Each row is a point on a landscape with many valleys, with its height.
From any point a ball rolls to the lowest of the 2 points nearest to it. It stops when none of these is lower. Distance is the straight distance between rows; heights are no part of it.
ved: [121, 107, 120,  99, 113, 108, 126, 138, 148, 125,  97, 130,  93,  75,  49,
  66,  86, 107, 109, 117, 130, 134,  97, 110,  49,  90, 108, 110]  h=78.5
moto: [119, 109,  96,  95,  65, 110,  87,  93, 101, 112, 107,  91,  86,  82, 108,
 106, 119,  84, 118, 102,  70, 113,  88,  87,  89,  89,  89,  75]  h=67.3
Rasi: [ 89, 130,  82, 164,  98, 139, 115, 125,  88, 120, 118,  83, 132, 121, 110,
  81, 108,  90,  94, 117, 102, 104, 105,  89,  78,  72, 113, 121]  h=50.1
Zoz: [103,  83,  72,  65,  92,  85,  89, 107, 119, 127, 137, 131, 123,  66, 129,
  61, 107, 101,  93,  94,  96,  92,  59,  92, 104,  71,  84, 145]  h=42.9
riv: [ 92,  92, 124, 102,  95,  71,  67, 100, 165, 108, 101, 111,  90,  24, 111,
  67, 116, 114, 121, 117, 120,  88,  98,  74, 114,  74, 135,  49]  h=47.8
kebi: [123, 123, 106,  74, 105,  90,  93, 105,  85, 110,  95,  81, 126, 124,  67,
 121,  77,  83, 104, 131, 121, 137, 157,  74,  98, 143, 124,  81]  h=80.1
vit: [116, 101, 117, 113,  86, 123, 125, 122, 115, 141, 128, 124, 102, 137,  71,
  60,  71,  97,  63,  78, 102, 114, 124, 121,  81, 149,  85, 112]  h=31.8
gozag: [102,  77,  74, 120,  81, 127, 110, 117,  78, 119, 126, 136, 146, 104, 114,
  69,  80,  98, 108, 138, 102, 119,  79,  79,  53,  59, 136, 118]  h=74.3
mip: [ 96,  57,  86,  54,  89, 107,  97, 101,  81, 123,  76, 127,  82,  84, 100,
  88, 112,  77,  85, 116,  94, 102,  44,  95, 117,  90,  93, 123]  h=65.9
Zitor: [ 81, 146, 150, 104, 144, 102, 121, 113,  92, 103,  83,  46, 145, 113,  55,
 111,  73, 137,  83, 103, 134,  93, 144,  63,  98, 138, 158, 125]  h=40.5
rotu: [ 92, 161, 129, 130, 140, 113, 117, 115, 102, 100,  78,  27, 114,  91,  72,
 130,  81, 129, 106, 111, 129,  76, 142,  75,  91, 101, 126, 111]  h=37.6
dok: [102,  94, 114,  56,  87, 109, 118,  91,  89, 111,  87, 146, 111, 140,  69,
 113,  87,  96, 101, 130,  89, 130,  96,  89,  90, 102, 106, 108]  h=82.2
Gomi: [104,  55,  76,  73, 114,  58,  73, 104, 124, 100,  71,  82,  62,  57, 160,
  87, 123,  68, 100,  98,  91,  92,  50,  94, 116, 132,  60, 118]  h=61.4
sili: [ 90,  74, 119,  76,  90,  88,  80,  75,  79,  64,  82, 111,  43, 110,  89,
 145, 115, 100, 137,  98,  90,  79,  74, 111, 134,  71, 117,  82]  h=87.8
Liga: [ 94,  88,  78, 124, 108,  82, 100, 130,  96,  80, 113, 118, 127,  99, 156,
  83, 113, 102, 115,  92,  85, 109, 115, 120, 103, 118, 116,  97]  h=47.0
Lati: [ 84, 125, 102, 141,  91, 137, 113, 122,  94, 131, 118,  67, 161,  72,  66,
  84,  93,  92,  89,  95, 128, 102, 120,  67,  91,  85, 120, 126]  h=48.3
bepi: [ 57,  97,  97, 148,  89, 105,  91, 119, 137, 118, 108, 107, 102,  37, 155,
  66, 154, 103,  80,  93,  93,  93,  99,  82, 104,  87, 116,  90]  h=40.3
zil: [126, 108,  84, 105,  91, 121, 101, 124,  79, 131, 120,  91, 137,  96,  89,
  80,  79,  73,  69, 108, 130, 113, 118,  75,  83, 120,  97, 113]  h=46.9
zit: [115,  37,  67, 123,  78,  74, 119,  85,  89,  58, 124,  89,  85,  83, 149,
  64, 103, 101,  87,  61,  83,  88,  56, 129,  86,  98,  51,  79]  h=50.4
Ruv: [109,  81,  74, 133,  91,  93, 122, 142, 119, 101, 113, 112, 147,  86, 153,
  67, 109, 124,  42, 132, 110, 104, 118,  91,  66,  88,  89, 106]  h=33.8
gen: [ 79, 116, 130, 102, 113, 116, 114, 108,  82, 106,  86, 106,  87, 104,  45,
 135, 107,  88, 124,  96,  93, 118,  79, 109,  93,  92, 129,  92]  h=32.9
Sadop: [ 94,  79, 120,  72, 103,  88,  68,  49, 110, 118,  63, 102, 102, 140,  69,
 117,  83,  68, 111, 115, 108,  91, 141, 113, 136, 127, 136,  69]  h=13.9
gan: [ 92,  73, 129,  85,  60, 104,  92,  90,  96, 102, 119, 145, 115, 101,  90,
  96, 101, 123,  92,  92,  82, 110, 119, 111,  83,  84, 111,  61]  h=45.2
nufib: [ 46, 157, 155,  92, 127,  77,  77,  15, 132,  98,  84,  52,  64,  48,  85,
 144, 108, 117, 112, 120, 129,  88, 138,  75, 160,  72, 136,  81]  h=23.3
Zus: [ 73,  86,  81, 106,  85, 117,  99,  93,  37,  71, 100,  92, 117, 119, 118,
 130,  97, 126,  89, 111,  83,  57,  96,  79, 105,  63, 107, 106]  h=54.0
nof: [ 91, 137, 117, 101, 137,  90, 130, 116, 110,  98, 135, 123, 103, 142,  64,
  77,  98,  94,  89,  72, 122, 153, 118, 122,  81, 165, 107,  95]  h=38.5
rusi: [ 96,  89, 114,  70, 114, 103,  98,  74,  84,  98,  74,  88, 142, 137,  51,
 109,  63, 123,  88,  75, 120,  52,  97,  80, 130, 132,  99, 104]  h=76.9
fufu: [127,  59,  95,  48,  93,  82,  84,  73,  46,  72,  97, 102, 113, 127,  80,
 133,  79,  90, 115,  99, 110, 107, 100,  93, 119, 130,  84,  96]  h=60.5
Mag: [134,  67, 101,  62,  72,  83,  72,  69,  97, 132,  98, 108, 102,  90,  64,
  89,  99,  59,  93, 111, 115, 116, 122, 100,  98, 123,  95,  65]  h=24.1
Dataz: [116,  89,  84,  65,  80, 105,  92,  95,  96, 124, 120, 135, 141,  87, 110,
  82,  76, 107,  74, 108, 104, 102,  94,  86,  95, 105,  70, 114]  h=45.3
deze: [105,  71,  62,  97, 127,  76, 135, 121,  88,  95,  97, 128, 125, 129, 118,
  75, 100,  85,  58,  96, 133, 140,  60, 109, 100, 130,  63, 139]  h=40.2
Nok: [ 99,  52,  81,  84, 119,  66,  82, 103, 144,  83,  59, 121,  56,  55, 139,
  92, 110,  98, 111, 118, 112,  86,  34,  76, 129,  99,  96, 105]  h=62.9
vun: [ 62, 100, 106, 132,  97,  74,  83, 132, 146, 100,  88,  74,  61,  21, 146,
  97, 168, 106,  96,  86,  82, 101, 109, 101,  97,  84,  90,  91]  h=43.8
Biv: [114, 104, 118,  86, 110,  97, 102,  86, 122, 132, 102, 121, 107, 105,  57,
  79,  76,  85,  97,  91, 116, 105, 127, 116,  96, 143,  94,  67]  h=27.9
Bod: [120,  35,  87,  72,  84,  75,  88,  98,  21,  65, 109, 108, 134, 103, 105,
 112,  60,  94,  77,  85, 129, 124, 104, 108, 124, 137, 100, 122]  h=61.8
Lof: [ 93, 108,  90, 109,  83, 141, 130, 110,  72, 111, 109,  97, 101, 158, 109,
 118,  99, 102,  56, 107,  68, 107,  85, 109,  83,  89,  86, 160]  h=47.1
zefaf: [107,  80, 103,  77,  84, 113,  78,  96, 102, 124,  85,  95,  74,  73, 106,
  93, 102,  68,  79,  71, 114,  64,  83, 119, 142, 125,  75,  93]  h=58.7
rizap: [110,  71,  84,  93, 105,  69,  84,  99,  94,  65,  93, 140, 127, 112, 161,
  92,  88, 113, 110, 110,  88,  97,  90, 104, 140, 133, 106, 104]  h=44.8
Buk: [ 77,  63, 117,  64,  70, 117,  87,  89,  83, 111, 109, 134,  87,  71,  85,
  92, 126,  96,  73,  92, 105,  83,  41,  90, 138,  67, 122,  97]  h=67.8
dasu: [ 96,  97, 119,  57, 117,  75,  62,  84, 121, 114,  83,  75,  79,  78,  78,
 123, 103,  69, 101,  79, 120,  78,  96, 115, 164, 113, 105,  94]  h=56.2
Vama: [ 85, 101,  79, 138, 138, 106, 108, 128,  64,  39,  62,  90,  46, 131, 113,
 156, 107,  96, 106, 116, 112,  98, 105, 112, 114, 111, 111,  96]  h=74.5
kati: [103, 105,  65, 131,  76, 123, 103,  65, 102,  94, 105,  92,  63, 117, 136,
  89, 106,  94, 101,  75,  56,  79,  61, 119,  98, 100,  54, 107]  h=45.7
Zudaz: [107,  76, 113, 118,  90,  87,  98, 105, 119, 124, 120, 121,  71,  89,  95,
  48, 106,  87, 128,  45,  65,  98,  94, 146,  79, 138,  95,  81]  h=21.2
Fub: [ 89,  92,  63, 108, 117,  79, 123, 107,  96, 108, 172, 154, 151, 107,  98,
  64,  92, 117,  70,  70, 121, 134,  86, 128,  63,  97,  71, 110]  h=42.5
zazod: [129, 124, 115,  99, 104, 118,  98,  90, 106, 114,  68,  65, 104, 144,  74,
 111,  73,  87,  83, 116, 125,  84, 155,  81,  99, 143, 110,  73]  h=79.5
mebu: [ 82, 110, 134,  74,  58, 106,  71,  51, 164, 114,  80, 133,  79,  91,  94,
  89, 110, 136, 116, 115,  87,  72, 123,  86, 127,  54, 112,  73]  h=36.6
rele: [118, 110,  78,  80, 117,  81, 127, 124, 142, 119, 106, 145, 128,  86, 104,
  63,  99, 108, 112, 120, 112, 145,  80,  99,  56, 102,  84, 134]  h=79.6
fodu: [107,  68,  89, 112, 116,  80, 103, 128,  37,  64, 119,  76, 139, 126, 126,
 111,  85,  81,  62, 100, 133, 120, 115, 112, 116, 150, 107, 107]  h=62.8
surap: [ 89, 140, 107,  77, 132, 125,  95,  81,  98,  97,  39,  71,  52,  97,  78,
 148,  86, 109, 137, 127, 109,  62, 102,  87, 131,  76, 105, 128]  h=91.7
Dupim: [ 69, 138, 154,  98, 120,  90,  93,  80, 107,  95,  85,  91,  83,  76,  55,
 146, 111, 103, 137, 100, 111, 120, 105, 103, 113,  59, 125,  65]  h=24.6
Fos: [ 94,  63, 112,  75, 127,  62,  97, 115, 153, 135,  66, 112,  57,  73, 108,
  89, 124,  51,  96, 105,  86, 159, 104, 106,  84, 168, 108, 105]  h=19.8
Lel: [113, 116, 102,  61, 110, 111, 119,  81,  59, 122, 117, 105, 129, 139,  30,
  90,  59,  88, 122, 103, 120, 113, 108,  64,  77, 131, 124, 108]  h=44.9
pob: [129, 130,  78,  94, 103,  77,  92, 125, 140, 117, 100, 100, 121,  68, 136,
  71, 112,  91, 125, 126,  91, 131, 124,  84,  75, 114, 100, 116]  h=80.4
pipuf: [132, 117,  69, 133,  66, 136, 101, 106,  60,  99, 111,  86,  98, 105, 106,
 108,  80, 109, 127, 126,  70,  73,  92,  92,  57,  56, 103, 103]  h=81.3
tibep: [113, 138, 111, 125, 120, 114, 100, 110, 113, 105,  85,  61,  87,  82,  71,
 121,  80,  92, 126,  95, 115,  78, 110,  88,  95,  98,  96,  89]  h=33.4
poviv: [ 85,  68,  67, 105, 112, 102, 122, 115,  62,  94, 114,  90, 141, 139, 114,
 104,  90, 103,  51,  76, 128, 107,  50, 124, 101,  81,  56, 158]  h=42.7
Fet: [ 78, 109, 111,  52, 121,  85,  82,  20, 122, 102,  47,  71, 125, 126,  49,
 137,  94,  88, 115, 134, 119,  87, 127,  82, 141,  96, 120,  72]  h=21.1
Luso: [ 90, 125, 101,  92, 124, 108, 105,  90, 115, 126, 126, 115, 132,  61, 106,
  78, 115,  98, 114,  89, 109, 121,  79,  94, 111,  85, 102, 125]  h=39.7
zedop: [ 56, 112, 120,  97,  94, 101,  87,  77, 118,  68,  71,  99,  25, 104,  95,
 138, 132, 116, 101,  81,  83,  62, 104, 122, 142,  85,  85,  73]  h=85.2
gubuz: [101, 106,  79,  74, 117,  54,  84,  94, 140,  72,  93, 123, 117,  67, 157,
  98, 112, 111, 112, 122, 104, 102,  91,  75, 150, 111,  96,  87]  h=42.2
dorer: [ 89, 100, 129,  65,  99, 108, 101,  77, 106, 110, 104,  98, 127, 105,  58,
 107,  79, 124,  66,  61, 117,  51,  97, 116, 118,  96,  72,  91]  h=74.9
rakeb: [ 94, 122, 102, 116, 118, 119, 128, 109,  91,  92, 120, 114, 128, 147,  96,
  81,  75, 100,  88,  84, 105, 106, 101, 103, 102, 139,  93, 100]  h=35.2
kilag: [104, 100, 110, 129,  92,  83,  87,  92, 128,  86, 106, 120,  47,  86, 111,
  84, 109, 109, 170,  64,  49,  93, 114, 123,  72, 108, 108,  59]  h=27.0
Kugib: [ 58,  95, 112, 129,  89,  73,  74, 116, 173, 107, 122, 113,  84,  26, 153,
  44, 137, 121, 137,  90,  95,  86,  92,  78,  99,  78, 127,  90]  h=44.0
mib: [112, 125, 118,  51, 100, 102,  94,  95, 107, 123,  67, 103, 107, 116,  48,
 121,  79, 103, 119, 132, 114, 125, 132,  83,  91,  89, 114, 104]  h=81.1
Bopog: [ 87,  77, 126, 143,  89, 114, 113, 119,  71,  89, 119, 129, 119, 106,  89,
  88, 103,  99,  88,  82, 112, 110, 110, 121,  95, 114, 132,  56]  h=41.0
nivor: [ 94,  85,  66, 132, 107, 129, 124, 124,  46,  90, 103,  70,  96, 133, 129,
 120, 118,  78,  62, 113, 100, 110,  70, 107, 110,  86,  71, 140]  h=45.0
zapuv: [ 88, 101,  96, 101, 111,  96, 117, 125, 105,  87,  58, 113,  51, 122, 147,
 122, 127, 116,  89, 137,  70, 114, 101, 117,  93,  93,  83, 130]  h=71.2
Keti: [ 98, 103, 105,  97, 111,  92, 104, 131,  79,  72, 116,  83,  93,  79,  72,
 128, 124, 114, 103,  62, 104,  64,  87, 141,  95,  61,  83,  92]  h=80.5
dulep: [114, 110,  82, 138,  70, 141, 105,  63,  96,  91,  98,  93,  91, 138, 106,
  94,  74,  91, 111,  78,  61,  68, 102,  93,  90, 112,  73,  69]  h=42.6
degu: [ 89, 117, 101,  82, 118,  89,  89,  45,  99,  67,  76,  76, 130,  78,  93,
 152,  77, 119, 105, 116, 131,  85,  88,  39, 138,  91,  93,  66]  h=36.3
duk: [148, 105, 115,  99, 104, 105, 129, 117, 100,  88, 121, 127,  88, 158,  85,
  67,  84, 108, 116,  96,  88, 129, 106, 123,  43, 125, 107,  95]  h=44.7
tes: [139, 106,  61, 114,  82, 108, 128, 107,  80, 110, 134,  84,  72, 110, 115,
  72, 107,  75, 101, 107,  62, 147,  84, 111,  49, 120,  76, 131]  h=69.6
tig: [156,  73,  79, 104,  93,  88, 104, 114,  32,  76, 108,  56, 102, 118, 128,
  95,  69,  66,  78,  86, 110, 108, 113, 124, 117, 153,  82, 101]  h=63.6
zavet: [106, 108,  64, 127, 125,  92, 128, 137, 107,  63, 107, 100, 130, 149, 151,
  85, 106, 112,  51, 132, 114, 118,  95, 101,  77, 104,  71, 124]  h=36.1
Zubut: [ 57, 137, 155, 102, 109, 117,  98,  22, 131, 104,  74,  79,  81,  61,  49,
 112,  95, 114, 120, 104, 114,  85,  99,  73, 136,  58, 130,  66]  h=10.6
Dit: [ 89,  76,  91, 159,  92, 104,  96, 160,  78,  95, 121, 105, 123, 113, 153,
  82, 122, 119, 107,  93,  71, 100, 135, 144,  78,  72, 139, 115]  h=49.3
Topo: [ 92, 105, 133,  43,  87,  99,  68,  40, 148, 120,  48, 104,  97, 109,  60,
 115, 101, 103, 115, 143, 119,  80, 131,  90, 119,  62, 115,  72]  h=28.5
Fudu: [112,  95, 109, 131,  97,  99, 104, 117, 105,  67,  66,  94,  63, 110,  91,
 133,  95, 112, 107, 121, 105,  80, 125, 120,  72,  90,  89,  39]  h=50.2
rel: [ 73,  90, 136, 101, 125, 105, 117, 116,  58,  97, 112,  99, 123, 108,  48,
 128,  97,  91,  90,  93, 126, 122, 107, 105,  92, 124, 144,  91]  h=37.3
Nuba: [ 92, 114, 119,  77, 131, 101, 113,  86,  75, 130,  91,  72, 152, 111,  23,
 107,  62, 109, 112,  88, 124,  85, 118,  51,  88, 136, 151, 114]  h=43.0
vul: [ 61, 144, 126,  72, 130,  81,  80,  34, 100,  78,  76,  64,  89,  60,  92,
 151,  93, 142, 110, 132, 129,  73, 110,  44, 147,  69, 128, 100]  h=30.8
ruzo: [ 88,  91,  88, 124,  78, 121, 111, 138,  70,  81, 113, 109, 120, 119, 140,
 105, 110, 129,  88, 113,  84,  73, 102, 123,  84,  55, 108, 125]  h=51.6
buf: [101, 133,  87, 164,  76, 148,  87,  83, 119,  98,  75,  77,  61,  97,  92,
 103,  93,  93, 121,  93,  93,  59, 112,  87,  98, 101, 101,  72]  h=38.4
Tosu: [ 91, 144,  89, 122, 105, 118, 122, 123,  97,  98,  73,  90,  75, 105, 119,
 129, 130,  90, 107, 138,  79, 142, 105,  88,  89,  90, 107, 117]  h=69.8
bup: [ 98,  70,  69,  77, 102, 108, 102,  85, 136, 117,  69, 148,  92,  70, 133,
  74, 108,  92,  94, 126, 106, 104,  36,  68, 120, 104,  90, 119]  h=64.4
kuge: [120, 116, 117,  73, 103,  70, 124, 104, 115, 109, 139, 140, 105, 146,  77,
  75, 104, 110, 104,  72,  76, 156, 140, 132,  63, 139,  73,  92]  h=41.9
deni: [ 90, 100, 128,  61,  57,  89,  71,  60, 105,  87, 107, 125,  95, 110,  90,
 115, 111, 133, 107,  96,  74,  77, 120, 104, 113,  50, 104,  49]  h=43.4
Kosil: [ 85, 112,  72, 125, 122, 114, 128, 101,  84, 100, 148, 133, 171, 150, 130,
  65,  85,  88,  84, 106, 105, 125,  96,  87,  91, 115, 107, 117]  h=37.4
lev: [112,  66,  79,  73,  94,  76,  79, 119,  96, 125, 108,  97,  87,  59, 140,
  69, 121,  68,  79,  78,  97, 100,  78, 117, 127, 137,  64, 133]  h=60.4
zir: [ 93, 103, 109,  92, 112, 118,  98,  87,  97,  77,  51,  82, 103, 141,  85,
 134,  61, 125, 101, 104, 118,  42, 128,  81, 117, 119, 106,  91]  h=78.2
ravo: [120, 108, 119, 128, 102,  96, 119, 125, 123,  87,  84, 104,  63, 133,  86,
  96, 107, 111, 114, 112,  88, 117, 113, 115,  52, 114, 118,  72]  h=47.3
Kan: [ 95, 119, 102,  70,  87, 115,  58,  72,  96,  95,  64,  84,  20,  93,  73,
 137, 112,  88, 136, 128,  87,  67, 102,  82, 132,  58, 112,  98]  h=89.9
tibi: [ 94, 126, 119, 117,  74, 135,  85,  85, 145, 124, 128, 125, 113,  96, 109,
  69,  94, 116, 108,  63,  69,  80, 109, 105, 116,  98,  99, 111]  h=40.7
gurad: [ 83, 127, 105, 103, 120,  84,  92,  87, 110,  71, 110,  87,  68,  78,  95,
 134, 130, 107, 113,  64, 101,  75,  79, 114, 129,  78,  82,  69]  h=82.7
pefe: [ 97, 124,  69, 115, 105,  92, 117, 132, 107, 120, 146,  91, 139, 111, 134,
  78, 121, 113,  80,  99,  85, 115, 112, 126,  77,  50,  82, 155]  h=27.2
tef: [106, 131,  70, 112, 117, 135, 109,  88,  71,  94,  96,  78, 106, 110,  85,
 123,  81,  99, 136, 103,  91,  69,  56,  76,  90,  65,  97, 122]  h=80.0
rak: [103, 121,  88,  89, 108,  98,  94,  85, 124,  88,  85, 100, 119,  79, 122,
 117,  97, 107,  89, 126, 127, 112, 111,  59, 130, 112,  90,  84]  h=39.8
bodu: [129, 102, 107,  99,  81, 114, 108, 124,  18, 100, 118,  61,  87, 121,  65,
 123, 102,  72,  97, 108,  91, 128, 116, 101,  75, 117, 124, 103]  h=71.1
gako: [ 77, 107, 106, 108, 140,  84,  96, 139,  84,  64,  98,  84, 129,  77, 103,
 141, 115, 130, 103,  91, 135,  71, 112, 115, 108,  60, 116, 108]  h=78.3
Zofat: [ 78, 110, 104, 156,  71, 109,  78,  94, 150, 112, 119, 104,  76,  71, 147,
  62, 128, 119, 107,  66,  58,  68, 108,  93,  92,  96,  83,  87]  h=35.9
Goki: [103,  49, 107,  52,  77,  70,  44,  64, 133, 147,  76,  97,  87,  97,  72,
  90, 101,  37,  87, 106, 107, 106, 141, 116, 136, 129, 116,  62]  h=20.1
duduk: [119,  80,  97,  80,  72, 116,  88,  62,  43,  57, 103,  91, 120, 154, 110,
 134,  77, 133, 108,  91,  67,  64,  88,  93, 113,  92,  85, 104]  h=56.7
rufe: [103, 117,  73, 146, 104,  88, 121, 144, 152,  95, 111,  99, 108,  95, 144,
  82, 117, 134,  87, 110,  87, 106, 114, 105,  52,  63,  79, 125]  h=30.9
niki: [102, 121, 121,  86,  79, 131, 113, 103, 154, 138, 108, 111, 121,  86,  64,
  87,  84, 115,  94, 111, 101, 118, 101,  85,  70,  61,  95, 115]  h=76.8
kef: [ 98, 124,  89, 110, 136,  88, 102, 131, 111, 112,  81,  66,  76,  44,  92,
 123, 130,  73,  85,  95, 134, 103,  79, 111, 116,  81,  89, 110]  h=49.9
vili: [ 71, 114, 130,  89,  56, 113,  73,  65, 145, 130, 118, 118,  75,  83, 106,
  71, 119, 112, 108,  81,  73,  53,  85,  80, 148,  69, 115,  89]  h=42.8
gabi: [ 91,  74,  89, 116,  98,  78,  90, 122, 115,  90,  87,  77,  57,  40, 124,
 104, 144,  95,  69,  98, 111,  91,  74, 109,  91,  78,  67,  88]  h=47.2
Mezuz: [121, 102,  74,  95,  98, 104, 121, 109,  79, 102, 100, 104,  96,  91,  95,
 113, 126,  68, 110, 116,  81, 157,  74,  93,  70,  82,  95, 104]  h=68.6
Fik: [145, 110,  87,  85,  82, 118, 117,  98,  33, 116, 126,  71,  77, 130,  92,
  93, 104,  62,  84, 107,  78, 151, 110, 108,  79, 135,  75, 122]  h=70.3
vokim: [ 78, 110, 141,  72, 103, 100,  80,  64, 119, 104, 106,  90, 131,  69,  64,
  99,  82, 130,  88,  87, 137,  39,  87,  80, 146,  83, 107,  75]  h=72.6
dena: [111, 124,  94,  73,  95, 108,  98,  83,  82, 139, 133, 138, 119, 104,  47,
  84,  80,  74, 141,  86,  95, 139,  96,  91,  86, 129, 115, 118]  h=46.8
Kugu: [128,  78,  93, 132,  77, 103, 114, 106,  82,  64,  87,  82,  54, 105, 122,
 116, 106, 114,  88,  98,  74,  75, 101, 136,  59,  75,  50,  69]  h=53.2
rupi: [ 96, 119,  90, 122, 138,  83, 117, 127,  77,  47,  76,  74, 110, 130, 110,
 138,  84, 130, 115, 105, 140,  74, 106, 106, 105,  93, 109, 112]  h=76.4
Vepe: [ 69, 156, 136, 128, 130, 104, 121,  93, 138, 109, 103, 109, 101,  55,  86,
 102, 118, 106, 136,  92, 104, 133,  97, 105, 112,  71, 118, 103]  h=34.4
Tam: [127, 100, 101,  79,  71,  94,  64,  81,  64, 106, 106,  66, 102,  91, 115,
 115, 108,  75, 105,  92,  88,  86, 128,  97, 133, 115,  91,  72]  h=65.8
tura: [134,  80,  91, 112,  95,  89,  79, 105,  51,  81,  96,  70,  74, 111, 124,
 111,  91,  54, 113, 107,  79, 116, 123, 125, 118, 151, 111,  79]  h=64.5
Vove: [102,  74, 122,  84, 125,  59,  91, 105, 134, 137, 106, 110,  62,  78,  94,
  67, 113,  67, 123,  52,  80, 140, 118, 132,  73, 170,  93,  90]  h=16.4
zel: [108, 105,  62, 134,  98, 145, 135, 140, 106, 124, 123, 111, 117, 151, 115,
  75,  98,  92,  64, 126,  88, 116,  74, 102,  55,  79,  96, 159]  h=48.7
belo: [124,  62,  63, 105,  59,  94,  89,  59,  86,  71, 127, 109,  84, 112, 154,
  68,  85, 103,  99,  67,  59,  68,  55, 115, 122, 101,  57, 109]  h=48.4
diru: [130,  81, 115,  91,  87, 107, 100, 138,  26, 102, 108,  67, 123, 124,  68,
 108,  77, 112,  99, 110, 103,  79, 130, 104,  73, 111, 132, 125]  h=72.2
fuz: [112, 120, 104, 105,  75,  99,  97, 141, 124, 127, 133,  99, 118,  83, 110,
  82, 122, 100,  90, 112,  86, 156, 153,  77,  77, 113, 103, 116]  h=81.0
dez: [108, 127, 112,  98, 131,  79, 108, 139, 126,  77, 110, 106,  92,  98, 102,
 114, 108, 127, 126,  63,  95,  81, 115, 153,  89,  89,  80, 102]  h=82.5
meben: [132,  43,  98, 105,  78,  74, 106,  92,  74,  63, 102,  77,  52,  83, 110,
 104, 103,  88,  94,  74,  74,  92,  83, 146,  83, 102,  62,  50]  h=52.4
Zup: [116,  90, 113, 113,  99, 132, 102, 145,  64, 108, 104, 112, 143, 111,  80,
  94,  73, 107, 119, 131, 112, 100, 112,  84,  69,  88, 157, 120]  h=73.3
Fidid: [ 93,  72,  53, 147, 118, 105, 129, 110, 102,  91, 157, 141, 143, 156, 135,
  61,  78, 113,  73,  97,  98, 123,  72, 121,  66,  89,  90, 112]  h=39.6
Mesu: [ 87, 124, 130,  97, 145,  81,  72, 109, 136, 121,  81,  55,  78,  25,  81,
 136,  88,  62,  96,  95, 137, 101,  92, 114, 145,  92, 129,  96]  h=52.9
Mugel: [ 94, 101,  85, 112,  67, 139, 113, 109, 130, 142, 135, 148, 123,  98,  86,
  76,  93, 119,  83, 119,  82, 135,  79,  91,  51,  60, 111, 137]  h=75.3
Met: [108,  91,  79, 120, 135,  81, 127, 109, 118,  73,  80, 110, 102, 132, 145,
  94, 110,  99,  75, 105, 102, 126,  77, 105, 100, 147,  51, 101]  h=38.2
sakat: [ 80, 119,  79, 105, 131,  93, 104,  86,  70,  51,  72,  85,  97, 122,  91,
 153,  90, 125, 134,  85, 109,  71,  70,  75, 127,  87,  98, 127]  h=78.4
Pored: [103,  86, 113, 125,  44, 105,  82,  93, 152, 120,  99, 109,  62,  89, 127,
  55, 108, 120, 144,  85,  30,  89, 110, 105,  66,  98,  97,  87]  h=31.6
zeza: [ 89,  69, 126,  44,  87, 100,  78,  68, 112, 127, 108, 131, 110,  64,  61,
  80,  95,  96,  75,  88, 144,  76,  74,  89, 147,  93, 114,  78]  h=70.1
dak: [ 69,  77,  70, 136, 124,  89, 105, 137,  84,  60,  63,  98,  57, 109, 154,
 126, 139,  88,  89, 108, 100,  92,  92, 129, 119,  95,  86, 120]  h=72.7
purok: [123,  76,  88,  63,  61, 105, 112,  65,  38,  71, 122,  98, 109, 137, 101,
 116,  88, 100, 102, 106,  72, 120, 103, 103,  93, 101,  82,  99]  h=58.8

Where does a ball stop that starts at each point below?
bup: bepi
kebi: bepi
zel: pefe
gozag: Zubut
zapuv: Zubut
duduk: Zubut

Call two points neighbours if one is among the 2 nearest of the other. Go from one point of each pair to the other, from neighbour to neighbour, staying as low as possible. Name the highest point that can't be avoided.
Sadop, pefe: Rasi
rakeb, Vove: vili
Zubut, Vove: gan
